A landscape with many valleys, sampled at points; each row gives a point and its height.
From any point a ball rolls to the lowest of the 2 points nearest to it. It stops when none of these is lower. Distance is the straight distance between rows; heights are no part of it.
z_348 h=346: [140 148 104 111 141 125 149 143 140  99 114  83 105  96 122 137 128 200
 137  92 107 131 184 129 183 184 138 139 112 124 139  92 132 169 176]
z_374 h=524: [108  73 131 131  83 141 127 115 173 133 135 121 155 125 115 169 121 163
 108  84 116 211 160 175 139 120 135 120 124 105 118 132 169  99 137]
z_417 h=335: [192 135 173 112 139 175 128 120 119 145  75 168 180 177 106 108 121 141
 132 137 113 139 142 180  71  99 103 165  97 135 132 142 128 117 177]
z_722 h=516: [186 123 160 131 167 175 124 144 121  90  76 118 107 151  90 109 113 155
 127 158 102 151 142 196  85 129 141 171 137 155 131 106  92 154 167]
z_650 h=341: [175 108 153  82  58 168 111  96 164 149 132 114 136 155  83 143 121 175
  95  98 106 214 167 196 107  82 158 146 142 154 136 151 115 121 158]
z_896 h=773: [133 161 111 148 137 143 145 131  95  93 126  98  90 160 140 120 168 193
 129 117 147  93 119 182 124 139 119 148 121 120 130  89  71 131 188]
z_914 h=369: [132 121 111 144  91 152  90 114 140 116 137 114 112 110 139 190 125 178
  94 121 117 161 146 134 140 124 187 116 127 146 155 135 116 100 106]
z_346 h=353: [148 107 172 136 141 163  81  89 131 134  76 185 118 170 106 146 127 148
  91 154 101 161 173 127  96 130 184 163 128 140 113 150 104 122 145]
z_314 h=872: [131 144 102  97 172 132 125 122 123 123  84 123 152  97 114 153 100 102
 124 150 101  83 110  99 120 128 140 127 146 170 103 150 144 160  77]
z_515 h=587: [ 66 124 112 111 151  98 117 131 148 134  75 124 138 109 167 159 151 160
 164  61 112 114 161  70 176 172  93  93 133 138  88 134 168 125 142]
z_752 h=382: [103 125 127 129 103 121 127 107 122 119 108 128 116 180 176 125 195 214
 150 120 145 131 141 148 123 199 116 150 142 125 113  97 119  87 192]
z_478 h=550: [125 149 132 137 119 130 139 141 140 156 161 137 174 149  99 109 112 101
 129 140 121 129 107 161 108  90  86 124  91 117 158 154 143 100 136]
z_287 h=834: [ 78 129 102  86 113  72 165 151 147 155 123 113 192  75 138 106  80 129
 132 159  72 138 144 111 121 135  99 102 171 125  88 134 189 131  71]
z_279 h=197: [101 139 127  97 189 119 149 141  77 115  73 104 113  53 130 158 179 190
 112  96  78 129 145 112 182 140 162 189 120 189 169 135 118 135 115]
z_534 h=491: [ 47 155  89 130 130  91 141 166 130 153 187 115 131  81 159 100 105  74
 145 128 149 106  59 106 104 136  57  86 159  94 139 136 148 108  34]
z_522 h=742: [150 146 137 130 133 127 139  72  90 124 126 149  90 185 142 126 185 128
 172  91 153  64 105  82 126 175 117 130 121 133 101 110  80 110 174]
z_396 h=890: [135 103 113 126 147 168 149 118 142 128 103 152 129 151 109 110 118  48
 125 153 128  85  99 101 124 129 114 102 128 108  90 138 120 161 103]
z_779 h=453: [159 127 131 155 126 158 100 130 167 111 130 121  78 166 116 145 109  86
 112 109 142 111 116 114 144 132 150  99 109 110  91 116  95 191 180]
z_841 h=443: [ 21 147 156 136 152  51 133 161 107 155 157 135 152  67 154 131 105 142
 146 146 105 127 112 113 159 161  96 142 162 157 116 132 165 100  22]
z_645 h=601: [155 187 142  88 123 121 159 146  86 143 118 114 137  91 105 107 102 131
 116 140  87  97 171 116 118 112 116 140 124 172 132 156 160 170  71]
z_600 h=600: [ 93 154 111 102 164 143 180 142 133 153 109 101 164  79 137  97 138 172
 113 162  92 123 131 159 109 121 107 157 138 136 158 138 183 113  88]
z_910 h=489: [ 77 123 146  93 117 105 163 146 130 147 121 118 139  84 102 116 144 188
 132  81  67 174 195 142 178 138 121 169  91 132 155 138 186 121 133]
z_597 h=182: [170  91 162  98 115 152  98 131 159 139  78 147 158 116  76 153  91 118
 114 139  95 205 169 150 122 111 183 162 107 148 165 173 118 129 127]
z_27 h=594: [129  79 112 109  75  70 107 141 148 124 201 147 108  98 168 115 147  63
 131 158 198 119 114  99 107 101 161 129 174 111 102 102 166 133  72]
z_210 h=408: [132 141 119 108  69 100 121 137 144 126 229  90 130  87 134 132 122  87
 150 126 169 114 117 144  96 113 129 136 182 168 129 130 188 113  58]
z_664 h=571: [129 124 149 103  97 145 155 123 173 188 160 151 222 129  96 103  97 113
  98 155 113 162 126 171 111  81  78 142 111 111 124 162 192 113 125]
z_14 h=591: [134 129 108 164 176 164 135  65 110 104 108 117  75 157 139 155 120 141
 170  81 135 100  88 121 148 153 120  90 115 114 124 114  25 145 194]
z_145 h=399: [116 143 105 133  75 114 111 117 115 140 121 130 132  96 161 172 119 146
 119 112 107 138 140  88 140 148 148  76 117 153 151 155 158 107  93]
z_702 h=371: [131 149 127 113  72 102 115 131 143 118 199  89 132 124 142 158 159 140
 144 104 158 123 135 162 112 126 146 151 152 162 128 107 179 106 124]
z_75 h=426: [146 109 129 116  45 131 131  99 150 140 122 129 124 135 143 158 127 150
 136 104 105 175 172 113 123 175 148 106 137 146 143 160 178 113 128]
z_646 h=521: [ 85 167 120 131 128 100 110 179 141 132 189 100  95 107 125 130 184 160
 140 108 156  81  96 145 150 128  95 158 120 132 156 126 135 114 133]
z_140 h=309: [146 110 168 128 162 180  53 127 113 130  94 154 105 127  99 152 121 135
  81 160  96 162 149 153 102  97 189 167 112 168 158 149  69 119 128]
z_606 h=304: [115 127 127 128 124 172  69 141 143 116 135  83  52  93 123 184 134 190
 103  80 113 159 122 182 149 153 168 141 117 174 181 149  84 147 148]
z_714 h=532: [ 89  73  99 144 131  81 134 122 148  95 142 153  74 105 195 116 174 115
 181 128 214  58  83  96 127 129 110 130 166 112 112  92 104 139 154]
z_698 h=321: [ 82 123 131 137 184 103 151 131  98 159 143 145 186 100 131 101  81  82
 136 192 146 130  77 105 123 116  87 105 153  81 137 118 123  90  30]
z_317 h=493: [175 103 146 188 135 108 114 118 102 124 149 147 110 204 114 122 130  59
 102 120 163 148 112  99 109 115 162 110 127  83 105  96  87 145 182]
z_545 h=625: [160 132 131 101 177 175 143 100 103 131  47 135 107 118 107 126 127 173
 134 133  95 119 150 123 118 134 148 157 107 148 166 159  89 131 151]
z_627 h=812: [ 93 114  84 123  88  91 166 144 158 128 173 106 113  79 184  97 135  99
 184 119 154  88 106 106 117 158  86  82 161 123 126 113 170 136 131]
z_615 h=643: [131 133 120 121 154 165 144 132 154 134  76 128 120 135 119 119 122 127
 130 163 116 100 104 155 112 125 113 140 112 126 145 155  93 121 161]
z_72 h=648: [170 100 125 150 157 163 120 118 117 117 105 135 136 126  86 148  80  84
  99 168 124 139 156 133 153 126 161 103 107 114 164 126 118 147 101]
z_214 h=519: [148 104 139 182 109 127 122  75 118 111 142 172  97 210 132 134 149  50
 132 106 158 135 104  45 137 150 150  89 126 112  90 127 109 156 177]
z_976 h=440: [144 135 147 157 130 119  99 120 109 126 108 115  69 191 141 129 135 180
 128 100 127 170 124 172  99 183 162 134 139 117 104 113  61 124 168]
z_275 h=376: [129  97 156 143  90 123  86 141 168 110 190  97 118 131 100 165 134 141
 110 126 133 176 147 197 156 118 189 169 150 158 142 112 132 100 110]
z_460 h=617: [106 140 116 107 159 148 167 140 131 166  77  98 107  99 147 109 172 155
 116 143 107  99 105 126 109 140 115 121 130 117 130 142 166 132 111]
z_517 h=580: [108 140 167 136 114 116 100 123 105 155 129 127  78 150 153 155 180 144
 140  63 151 144 147  88 155 183 126 100 117 128 128 119 157 114 137]
z_9 h=339: [105 114 156 101  96 125 107 145 165 130 180  65 111  78 109 152 180 159
 115 139 115 154 125 172 167 117 174 167 177 195 150 116 164  96  99]
z_57 h=387: [125 119 131 184 114 155 104  82 111 119 109 161 160 205 158 141 132 154
 108 139 139 158  87 155  91 124 145 132 125 103 112 125  88  71 172]
z_449 h=418: [147 148 154 127 140 136 129 125  99 111 131 125  99 105 117 162 116 129
 134 129 114 120 168 105 171 156 170 150 100 164 140 140 135 160 106]
z_257 h=623: [146 157 128 111 112 128 163 143 110 126 139 119 171 118 129  98 116 109
 126 155 112  90 135 136  97  95  94 131 131 151 101 140 179 130  75]
z_526 h=822: [ 91 145  81 103  97  75 185 134 148 137 159 120 161  95 158  81  98 102
 158 156 120  81  97 118  97 126  76 104 178 116  92 122 176 134  85]
z_990 h=342: [146 137 121 129 110 148 106 102 127 129 109 139 133 170 150 148 161 179
 113 134 127 146 121 145 106 153 148 166 117 135 119 136 116  82 156]
z_790 h=477: [134 101 124 151 122 117 115 161 170  92 150 117 108 145 106 133 119  99
 131  92 142 139 137 134 171 137 141 128 116 105  81 104 134 165 165]
z_226 h=562: [118 136 157 141 143  97  89 131 106 152 145 123  92 157 141 141 177 107
 143 112 175 113 106  99 121 142 160 134 116 125 125 119 132 105 118]
z_769 h=378: [184 127 137 119 106 180 125 137 148 120  86 131 139 198 107  90 127 121
 115 115 117 153 136 144  85 118 113 140 112 124 101 138 130 145 186]
z_909 h=380: [160 130 102 132 110 119 122 144 165  92 118  80  90 129 116 123 135 214
 125 114 113 146 158 177 150 145 150 143 153 134 116  99  89 152 191]
z_96 h=527: [157 115 120 154 134 151 111 141 112 106 148 123 147 160 135 104 123  31
 111 147 182 134  82 135  72  73 138  98 136 100 134  83 109 116 144]
z_918 h=593: [145 107 162 118 118 191 123 130 153 161 146 164 207 131  82 104  93  63
  98 179 127 148 122 186  91  78  69 113 122 120 152 147 168 120  83]
z_99 h=542: [126 119 143 174 132 110  98 106 118 136 166 142  75 151 137 154 130  43
 132 120 187 110 101  71 132 157 166  93 130 107 130 112 114 152 130]
z_867 h=275: [104 102 132 136 144 112 152 128 130 148 155 155 166 126 166  84 118  71
 146 185 177 131  41 104  91 121  95 112 143  72 141 117 124  83  88]
z_5 h=267: [130 119 134 119 133 148  87 133 141 153 139 149 180 121 122 155  98  79
 103 182 135 147 110 129 107 127 156 127 144 132 147 154 139  92  69]
z_602 h=695: [207 118 141 146 143 198  82  91  98 116  48 191 145 195  98 105  92 109
  95 135 100 152 139 121  79  78 136  98 121 120 106 141  38 137 210]
z_960 h=494: [ 87 114 117 132 196 100 154 158 150 121 124 113  97  85 130 116 158 136
 142 160 148  91 110 136 147 133 135 162 135 112 139  87 130 136 120]
z_828 h=526: [151 134 120 173  92 116 144 124 109 120 174 149 117 171 122 129 125  95
 144 136 152 117 112 139 129 120 112 126 103 118 154 138 123 105 143]
z_447 h=611: [ 94 104  80 103  90  49 134 170 122 116 190 135 135  70 178 106 107  45
 155 140 183 104  91  95 105 113 106  93 175  91 103 109 150 149  68]
z_971 h=870: [139 116 126  82 169 172 129 127 133 139  46 129 103  81 105 131 123 139
  95 118  94 125 165  64 161 122 156 128 103 117 114 162 119 189 116]
z_41 h=454: [134 138 145 145  97 141  87 129 135  90 129 140  62 162 138 163 154 158
 130  76 150 107 181  89 188 205 135 127 135 147  90 106 108 190 189]
z_395 h=579: [118 139 165  83 173 174 147 161 135 165 135  97 206  56 114 102 140 156
  96 183 105 163 113 185  96  84  86 166 135 146 173 138 197  99  77]
z_186 h=536: [101 143  60 161  94 106 126 146 164  96 191 106 156 135 139 124 121  89
 154 111 153 104  90 135 152  89  81  83 121 102 152 126 111 110 166]
z_731 h=377: [164 112 128 118  57 152 101 118 154 152 108 144 105 171 103 151 121 148
  82  76 100 196 161 143 117 114 167 111 115 122 131 161  99 140 184]
z_390 h=222: [139 103 133  96 124 144 119 119 136 152  79 147 172  95 123 148  99 132
  98 152 108 167 142 121 125 114 160 134 117 142 154 166 141 113  93]
z_690 h=646: [148 137 158 115 134 141 120 159  98 146 149 133 192 110  97 104 122  83
  85 177 138 115 143 151  95  70 119 145 130 133  98 121 185 113  44]
z_251 h=669: [120 139 168  85 163 132 130 154 107 154 101 145 201  80 111 110 120 115
  84 184  91 106 132 130 129  95 107 161 143 157  77 158 174 141  33]
z_383 h=720: [125 138 148 130 124 136 163  79  87 145  71 163 106 167 118 119 145 147
 137  85 110 120 173  46 145 146 111 119  93 100  80 168 141 148 121]
z_969 h=520: [ 93 139 100 150  91  81 137 148 152 132 182 114 137 153 132 120 144 122
 137  82 146 121 134 135 153 114  88  91 100  87 132 112 151 117 176]
z_958 h=425: [131 123 109 155 118 137 109 103 134 109  96 136  83 155 141 153 113 131
 137  68 134 125 142  75 171 164 133  78 112 113  98 118  99 169 185]
z_123 h=751: [107 143 117 137 143  95 156  89 103 115 155 146 101 145 164 118 178 137
 217  83 157  45  89  80 155 163  72 115 132 145 116 109  87 124 184]
z_767 h=881: [127 151  86 117 173 124 137 138 126 121 118 103 126 115 131 124 113  88
 149 115 144  75 102  98 135 127 115 114 132 118  95 119 136 156  98]
z_458 h=218: [164 115 137  73 128 147 138 148 145 144  91 132 130  86  81 129  95 150
 142 110  94 176 183 153 137 114 162 149  84 143 180 171 125 166 140]
z_641 h=146: [151 110 122 165 145 130 138  73  80 138 132 167 139 162 131 125 123  71
 132 164 148 124  98  75 126 113 130  79 130  92 142 118 102  88 109]
z_402 h=843: [ 76 147 100 100 146  57 162 135 106 150  86 143 167  75 124 122  47 142
 128 128  62 157 153  73 137 150 109  79 144 127 112 147 151 143  60]
z_188 h=318: [101 181  94 108 161 102 157 136 119 130 137 104 112  96 124 120 136 191
 160  65  92  98 175 127 174 164 105 133  83 127 172 117 138 152 185]
z_492 h=797: [151 128  95 128  97 103 155 123 130  98 141 119 117 152 169  87 157 115
 155 132 156  80 129  75 124 132 121 103 133 111 101  82 130 144 170]
z_240 h=852: [123 152 128  87 149  94 174 129  86 135  56 145 156  82 108 112  43 128
 119 157  59 127 162  75 141 106 123 109 133 133 110 162 122 168  62]
z_635 h=731: [148 138 135 128 117 129 164  60  89 132  89 152  94 182 108  94 162 150
 162  83 118  96 132  36 161 175  95 118 105  99  91 128 100 140 176]
z_122 h=631: [176 117 143 119 149 135 117 126 121 136  88 142 114 128  86 132  83  57
  96 153 117 140 159  52 158 146 165 110 128 108 115 134 135 183  98]
z_804 h=442: [ 92 117 120 127 113 114 116 166 174 132 188 104 156 103 113 134 140 104
 122 138 164 127  91 160 136 101 121 137 144 103 129 129 162 107  79]
z_78 h=445: [139 149 141 121 178 135 143 119 120 112 115 116  74  99 108 136 117 106
 128 128 130  87 153  68 181 167 147 138 120 135 106 134 130 212 107]
z_288 h=676: [192 112 120 114 115 193 102  92 151 122  48 181 162 159 100 109  94 109
 101 170  93 141 151 108  93  88 139 110 123 133 133 165  88 149 176]
z_829 h=336: [117 123 132 134  68 110  81 149 142 100 197  78  74 141 172 155 173 176
 151  79 172 133 139 176 108 160 137 142 160 157 124  82 155 110 152]
z_50 h=689: [114 116 150 133 134 115 147 113 108 139 112 164 188 120 129 132  79  99
 103 168  95 136 138 102 128 119 117 129 138 125  79 160 165 126  27]
z_988 h=482: [145 120 115 164 109 152 100 146 155 100 178 103  75 171 135 136 124  49
 122 114 166 120  74 155 101 113 137  99 131 124 117 112  80 168 176]
z_336 h=470: [113 150 128 107 117  94 173 137 112 140 113 124 141 125 128 109 119 163
 141  94  88 155 203 102 168 160 124 125  98 113 126 125 185 123 133]
z_397 h=635: [103 143 107 137 176 167 127 137 127 131 116  88  77 141 145 113 170 131
 112 106 153 104  74 135 105 134 115 125 115 112 138 124 129 120 126]
z_169 h=406: [137 108 134 147  72 137  99 124 137 139 106 130  74 174 135 143 131 174
 122  69 123 195 154 143 127 175 145  94 122 110 120 125  97 141 191]
z_312 h=480: [134 139 121 149 108 131 135 116 112  82 146 119  86 126 161 153 150 153
 136  86 144  82 183  92 179 161 131 124 128 136  81 105 151 173 123]
z_462 h=668: [163 140 147 103 156 188  80 149 154 138 125 117 155 135 102 115 138  78
 111 166 151 111  95 184  50  86 115 152 150 155 133 122 140 116 128]
z_161 h=615: [144 129 133  85 113  89 130 160 134 157 110 142 137  98  95 109  80  71
 114 163  87 153 144  71 146 160 138  99 148 122 101 154 160 168  60]
z_888 h=616: [150  82 134 148 115 196 119 120 137 147 113 158 157 160 107 106 106  40
  80 167 129 153 124 160  78  83 111  82 120 113 140 147 137 133 116]
z_901 h=496: [192  95 124 172 123 142  91 163 139 115 161 135 164 173  91 120 103  54
  82 156 156 166 110 171 102  64 135  96 140 107 142  92 112 118 160]
z_438 h=472: [109 140 126 121 175 115 138 166 155 125 148  79  86  72 121 138 133 112
 135 142 142  96 130 124 188 163 140 131 133 130 148  96 143 191 112]
z_612 h=786: [186 172  99 133 131 149 159 113  89  83 133 101  99 166 161 103 154 138
 135 134 154  78 116 116 101 125 123 123 113 124 128  86  89 136 175]
z_766 h=340: [109 127 110 128 102 141 116 124 147 110 120 116 104  99 136 176 123 206
 121  92 108 162 160 173 165 138 139 120  99 137 174 141 104 118 154]
z_63 h=444: [170 131 101 127  56 118 134 131 147 117 217 119 126 140 116 131 123  52
 129 150 152 103 126 127 109 101 132 104 145 150 116 144 163 142 108]
z_995 h=514: [ 56 167  96 106 186  93 172 154  94 160 135  98 119  69 156 101  97 108
 141 147 124  91  79 103 110 143  75 100 157 114 145 129 145 129  34]
z_31 h=310: [149 123 152 117  98 143  82 124 182 172 160 131 172 122  95 148 118 113
  94 173 128 162  94 167 110  96 141 148 152 142 169 170 147  73 108]
z_294 h=554: [ 89 121 111 176 132 104 122  93 124 115 126 155 166 139 165 162 147 171
 130 128 146 110 110 114 153 133 106 119 117 112 105 112 138  65 123]
z_933 h=598: [104 155 162 101  98  74 151 153 111 160 128 107 106  68 117 120  82 134
 132 143  62 144 161  87 155 162 129 109 148 165 111 143 176 175  58]
z_886 h=608: [131 146 115 128 178 156 150  79 103 135  79 124  91 132 124 150 127 177
 171  91 120 105 127 130 138 161 119 120  93 136 156 140  70 131 167]
z_236 h=219: [122 107 129 155 158 134 150  88 102 118 134 132 114 149 164 107 140  89
 154 164 175 115  64 115  91 134 122 117 138 102 135  96 103  83 126]
z_651 h=351: [138 140 145 109  82 112 108 140 162 138 193 126 171 100  81 139 117 119
 117 182 113 132 136 156 164  91 150 155 148 166 151 152 157 111  73]
z_39 h=660: [167 130 108 117 140 184 133 112 122 115  61 152 146 154 108 102 106 106
 126 164 114 114 122 133 102  86 107  87 103 118 161 127  83 126 169]
z_898 h=283: [112 164 131 112 194 114 153 115  90 121 109 116  91  85 129 160 158 210
 147  72 123  87 163 105 209 190 130 153 107 165 169 118 101 165 155]
z_347 h=543: [111  84 160 124 115 183 135 121 158 153 139  97 168 128 124 136 117 187
  87 122 126 227 133 207 115  86 131 150 120 113 146 141 155  95 125]
z_724 h=467: [115 126 119 124 166 104 108 174 131 129 174 114 111  89 117 123 122  68
 140 159 188 103  86 116 135 116 123 125 131  97 156 102 122 126  71]
z_902 h=415: [ 76 132 150 129 130  74 135 164 119 133 151 128 160  71 115 146 122 142
 143 141  93 144 149 118 189 155 129 161 116 154 133 140 172 118  57]
z_326 h=592: [139 128 120 139 146 121 161 151 144 122 136  99 109 159 145  85 143 135
 162 147 163 133 109 164  93 128 126 144 133  97 147  74 122 100 181]
z_538 h=302: [118 136 136 116 131 168 102 154 151 127 151  68  97  88 104 145 161 171
  88 148 111 143 117 178 137 107 157 181 132 171 176 133 132 116 114]
z_847 h=361: [ 93 119 132 140 213 119 143 119 111 141 117 148 178 104 111 123  98 115
 152 156 138 121 113 116 152 122 102 127 119  97 139 127 122  81  82]
z_950 h=862: [162 145 114  78 174 151 137 109  97 129  37 133 154  92 116 127  97 119
 110 129  87  94 163  72 121  92 121 119 125 143 104 158 137 165  84]
z_28 h=576: [129  84  94 141 106  82 141 139 136 104 156 133 128 116 173 107 147  79
 124 163 197 113  92 108 113 101 148 103 150  76 110  77 136 123 116]
z_495 h=538: [ 56 173 116 114 174  98 165 124  85 161 119 112 135  83 131 119  95 145
 144  90  95 117 122 106 130 126  89 111 102 118 162 148 148 105  49]
z_66 h=259: [139 140 149 119 155 165  72 148 130 112 122 105  77  98 106 154 148 147
  87 124 109 127 132 156 139 118 201 167 117 176 161 140  89 153 125]
z_717 h=288: [150 129 165  98 117 166 165 134 123 165 103 160 180 130 101 113 111 149
 127 123 104 166 174 182 100 105  97 168  78 129 163 173 169 122 130]
z_338 h=422: [181 136 100 153  98 127 108 127 159  84 110 116 118 186 126 131 100 157
 128 144 113 147 128 160 122 130 156 128 158 143  98 114  63 141 203]
z_79 h=250: [117 130 132  83 138 138 181 137 100 145  83 147 138  98 109 117 106 182
 144  92  94 172 191 152 114 113 126 167  53 133 186 170 120 135 146]
z_998 h=469: [ 35 140 138 135 145  56 113 146 115 168 167 135 129  74 160 142 134 113
 143 130 158 100  74  86 130 145  90 117 165 112 124 129 157  89  33]
z_935 h=714: [194 135 138 149  95 158  88  99 101 126  84 171 110 193 108 112  94 160
 105 116  94 172 155 156 100 108 168 126 128 125 130 157  28 157 197]
z_297 h=458: [175 106 142 188 112 131  78 132 129 133 144 155 117 201  98 118 117 101
  76 148 133 179 131 150  98 107 179 123 132 110 122 110  99 128 162]
z_469 h=449: [137 136 122 115  64 109 150 122 129 120 127 123 132 171 150 116 142 156
 161  89 118 157 183  98 145 182 117 124 116 107 114 116 183 118 174]
z_35 h=561: [101 125 154  91 123 168 156 133 153 162 138 103 182  73 117 127 146 208
  91 138  97 191 138 184 123  82 109 171 115 123 176 150 170  74 100]
z_599 h=567: [139 150 139 125 174 134 145 152 124 143 117 112 167 137 136  91 154 136
 121 167 151 108  85 173  77  92 101 158 136 106 138  95 141  83 155]
z_603 h=500: [107 137 114 145 114 111 121 156 165 107 170 110 102 145 133 122 166 142
 140 105 171 100 121 162 159 113 110 139 116 107 104 109 124 145 175]
z_168 h=386: [130 124 144 132 125 115 137 158 141 116 152 114 141 106 100 146 127 121
 138 167 123 117 151 152 161 135 150 175 127 166 123 138 159 128  89]
z_121 h=899: [103 117 120 157 155 156 147  92 116 120 118 150 109 144 116 136 118  91
 137 105 137  92 107 113 156 116  96  93  80  96 123 142 100 125 122]
z_227 h=573: [ 86 118 109 139 135 115 119 119 141 121  85 148 147 116 140 167 139 165
 126  91 110 121 147 105 170 130 119 111  88 102 112 144 130 108 139]
z_710 h=761: [123 168  84 127 130 100 140 115 116 113 150 121  94 151 152 112 184 182
 166  92 148  61 106 131 148 162  91 140 117 120 140  91  83 130 210]
z_136 h=506: [109 100 138 102 111 110 139 148 172 125 136 105 175  94 102 148 138 164
 119  94  90 184 179 159 179 106 150 150 116 139 118 133 172 109 126]
z_166 h=420: [ 91 128 108 158 122  70 153 124 124 130 149 152 163 126 149 126 115  87
 160 125 137  95 118  78 148 135  84  85 122  98  83 133 168 124  97]
z_106 h=507: [ 96 125 139 141 162  97 165 105  88 100 131 148 108 121 153 121 155 150
 159 104 144  62 153  69 165 152 108 130 132 129  76  96 144 135 110]
z_296 h=805: [105 109  92 152  81  94 181 120 116  86 177 138 115 131 205 108 140  98
 186 109 164  92 118  84 130 145  84  81 136 121 122  76 141 133 151]
z_86 h=569: [138 125 111 175 176 143 126  83 109  81 134 117  98 162 162 146 127 106
 145 125 168  68  64 118 139 106 134  97 129 115 109  83  38 143 169]
z_977 h=437: [150  92 144 190 120 141 106 102 136 111 145 146 154 205 153 125 111  88
 130 174 145 177  77 177  70  99 139 113 160 116 126 105  75  84 180]
z_170 h=729: [191 108 119 111  97 159 136  94 125 118  61 178 161 177 126 117  92 176
 127 120 104 169 161 148  97 127 144 146 110 118 134 157  69 112 209]
z_354 h=370: [105 119 125 144 114  95 113 151 104  99 154 112  73 145 191 134 193 194
 165  91 176 116 150 151 131 190 118 142 155 153 129  72 132 104 170]
z_304 h=705: [176 148 175  83 168 170  85 156 131 157  99 105 160 124  99 111 147 169
  92 139 121 160 112 192  76  95 136 176 115 166 166 140 131 103 145]
z_130 h=245: [126 147 141  87 152 118 134 161 113 147  90 107 164  68 111 128 166 196
  98 133  81 148 134 143 164  99 161 194 117 173 165 144 151 110 120]
z_812 h=555: [148  78 115 160 132 111 128 124 110  78 154 133 118 161 171  96 138  56
 133 146 208 105  86 103  91  75 154 112 142  90  94  53  72 136 155]
z_286 h=394: [ 79 126 144 137 190  88 183  92  98 147 122 158 169 122 116 121 107  92
 172 117 118 113 111  80 147 138  86  92 122  85  95 126 135 104  80]
z_18 h=416: [169 112 145 182  77 115  94 136 149 112 195 126 100 177  89 163 126 127
 103 115 141 183 145 186 134 124 158 128 146 130 138 124 109 127 161]
z_298 h=501: [165 152 133 173 106 122 107 101 102 130 164 164  88 182 111 157 128  97
 130 123 146  95 149 107 154 158 148 128 102 148 147 143  96 144 148]
z_270 h=301: [150 118 141  95  82 166 117 115 161 130 119 105 138 160 127 140 144 171
 117 118 105 171 159 178  99 133 160 175 139 160 113 151 150 112 151]
z_530 h=706: [141 126 150 144 124 125 164  88  87 141 109 163 132 152 121 124 119 103
 109 138 108 116 148  75 127 129 120 114 120 111  77 154 160 125  78]
z_656 h=541: [116 166 106 134 152 123 124 158 140 126 138 100 135 122 135 129 176 188
 131 144 148 100  85 170 109 107 113 181 132 139 162 124 121  96 148]
z_631 h=471: [184 122 135 200 103 148 119 106 109  87 119 144 133 218 132  88 100 120
 126 146 104 175 109 178  83 125 142 120 165 121 102 110  37 131 203]
z_863 h=599: [106 141  98 102 103  86 120 161 160 127 107 121 116  75 156 140 135 157
 159  87 110  99 169  58 190 187 105  81 153 156  99 129 179 171 134]
z_783 h=515: [105  91 125 139 144  87 128 150 162  96 141 117  73 101 162 123 165 133
 162 150 182  82 120 113 138 163 152 152 166 134 105  87 125 152 133]
z_322 h=641: [157  86 159 122 127 209  71 126 164 144 117 148 141 175 103 109 121  59
  84 189 125 156 105 183  57 105 136 128 153 132 112 132 119 138 149]
z_569 h=242: [ 89 146 121 109 171 128 138 144  74 104 102 105  93  95 139 163 182 221
 126  70  98 146 156 161 169 172 143 180  96 160 184 125 109 135 157]
z_705 h=327: [148 120 196  63 148 183 119 132 127 153  85 172 207  95  98 132 107 137
 115 142 100 169 150 162  85  78 114 188 101 177 158 186 158 127 103]
z_621 h=215: [127 105 124 161 121 128 120  82 123 159 109 180 191 139 142 145 104  68
 107 172 121 145  97  80 108 127 142  83 141 107 135 162 130  93  81]
z_684 h=559: [ 47 157 139  99 162 103 155 144  97 177 106 126 154  63 126 107  85 145
 103 152  65 132  91 118 113 110  84 134 139 127 132 175 144 118  23]
z_762 h=492: [144 140 105 122 126 124  99 161 156 113 177 103  90 108 141 132 127  75
 131 146 178  80  94 124 124 125 153 104 143 116 133  96 107 179 138]
z_875 h=481: [173 126 164 154 136 157  91 126 130 116  94 131  95 187 116  92 127 197
 121 157  94 171 137 215  72 155 154 164 161 138 103 125  60 137 167]
z_848 h=548: [110 104 108 153 152 113 127 108 112  80 167 128  52 122 179 108 152  89
 179 114 207  68  47 110 126 101 118 119 141  92 130  78  38 143 178]
z_957 h=581: [ 91 154 134  73 127 100 166 155 106 174 118 109 138  38 110 110  80 150
 111 136  48 137 155 134 136 116 110 125 123 151 145 164 166 161  51]
z_182 h=441: [ 86 109 122 145  95  90 114 156 150 140 177 131 138 130 140 144 131  79
 131 101 152 112 117 113 152 137 116 111 135 121  97 139 175 128  87]
z_208 h=393: [157 112 133 140 139 158 110  98 130 114  73 158 100 173 105 141 114 131
 136 126 129 155 151  82 139 148 170 129 127 114 112 136 104 137 160]
z_245 h=690: [176 174 129  94 138 154  89 145 135 134 125 106 153 120 109 137 143 124
 114 139 121 101 112 161  93  93 140 160 120 189 160 159 134 119 123]
z_654 h=530: [ 73 122 122 157 136  84 146  85  94 121 130 163 142 144 178 126 172 161
 177  93 147  95 153  69 163 158  81  98 126 104  83 103 144  79 142]
z_77 h=553: [ 78 154  73 132 128 108 153 150 156 102 187  97 158 129 164 112 131 121
 166 116 163 111  77 146 100 105  90 135 126  99 150 102 132  80 167]
z_760 h=473: [177 137 127 152  58 121 111 127 133 117 199 135 106 151 104 155 119  79
 114 108 135 118 162  98 155 146 145 122 129 145 130 146 159 166 130]

Call two points neighbours if one is among the 2 nearest of the other. Go from one point of each pair to the other, from neighbour to neighbour, staying as low as possible. Name the highest point that can't be avoided.
z_597, z_641 | z_5
z_279, z_829 | z_631
z_270, z_829 | z_752

For each start below, name the point where the ball stops.
z_888 | z_829
z_762 | z_641
z_395 | z_66
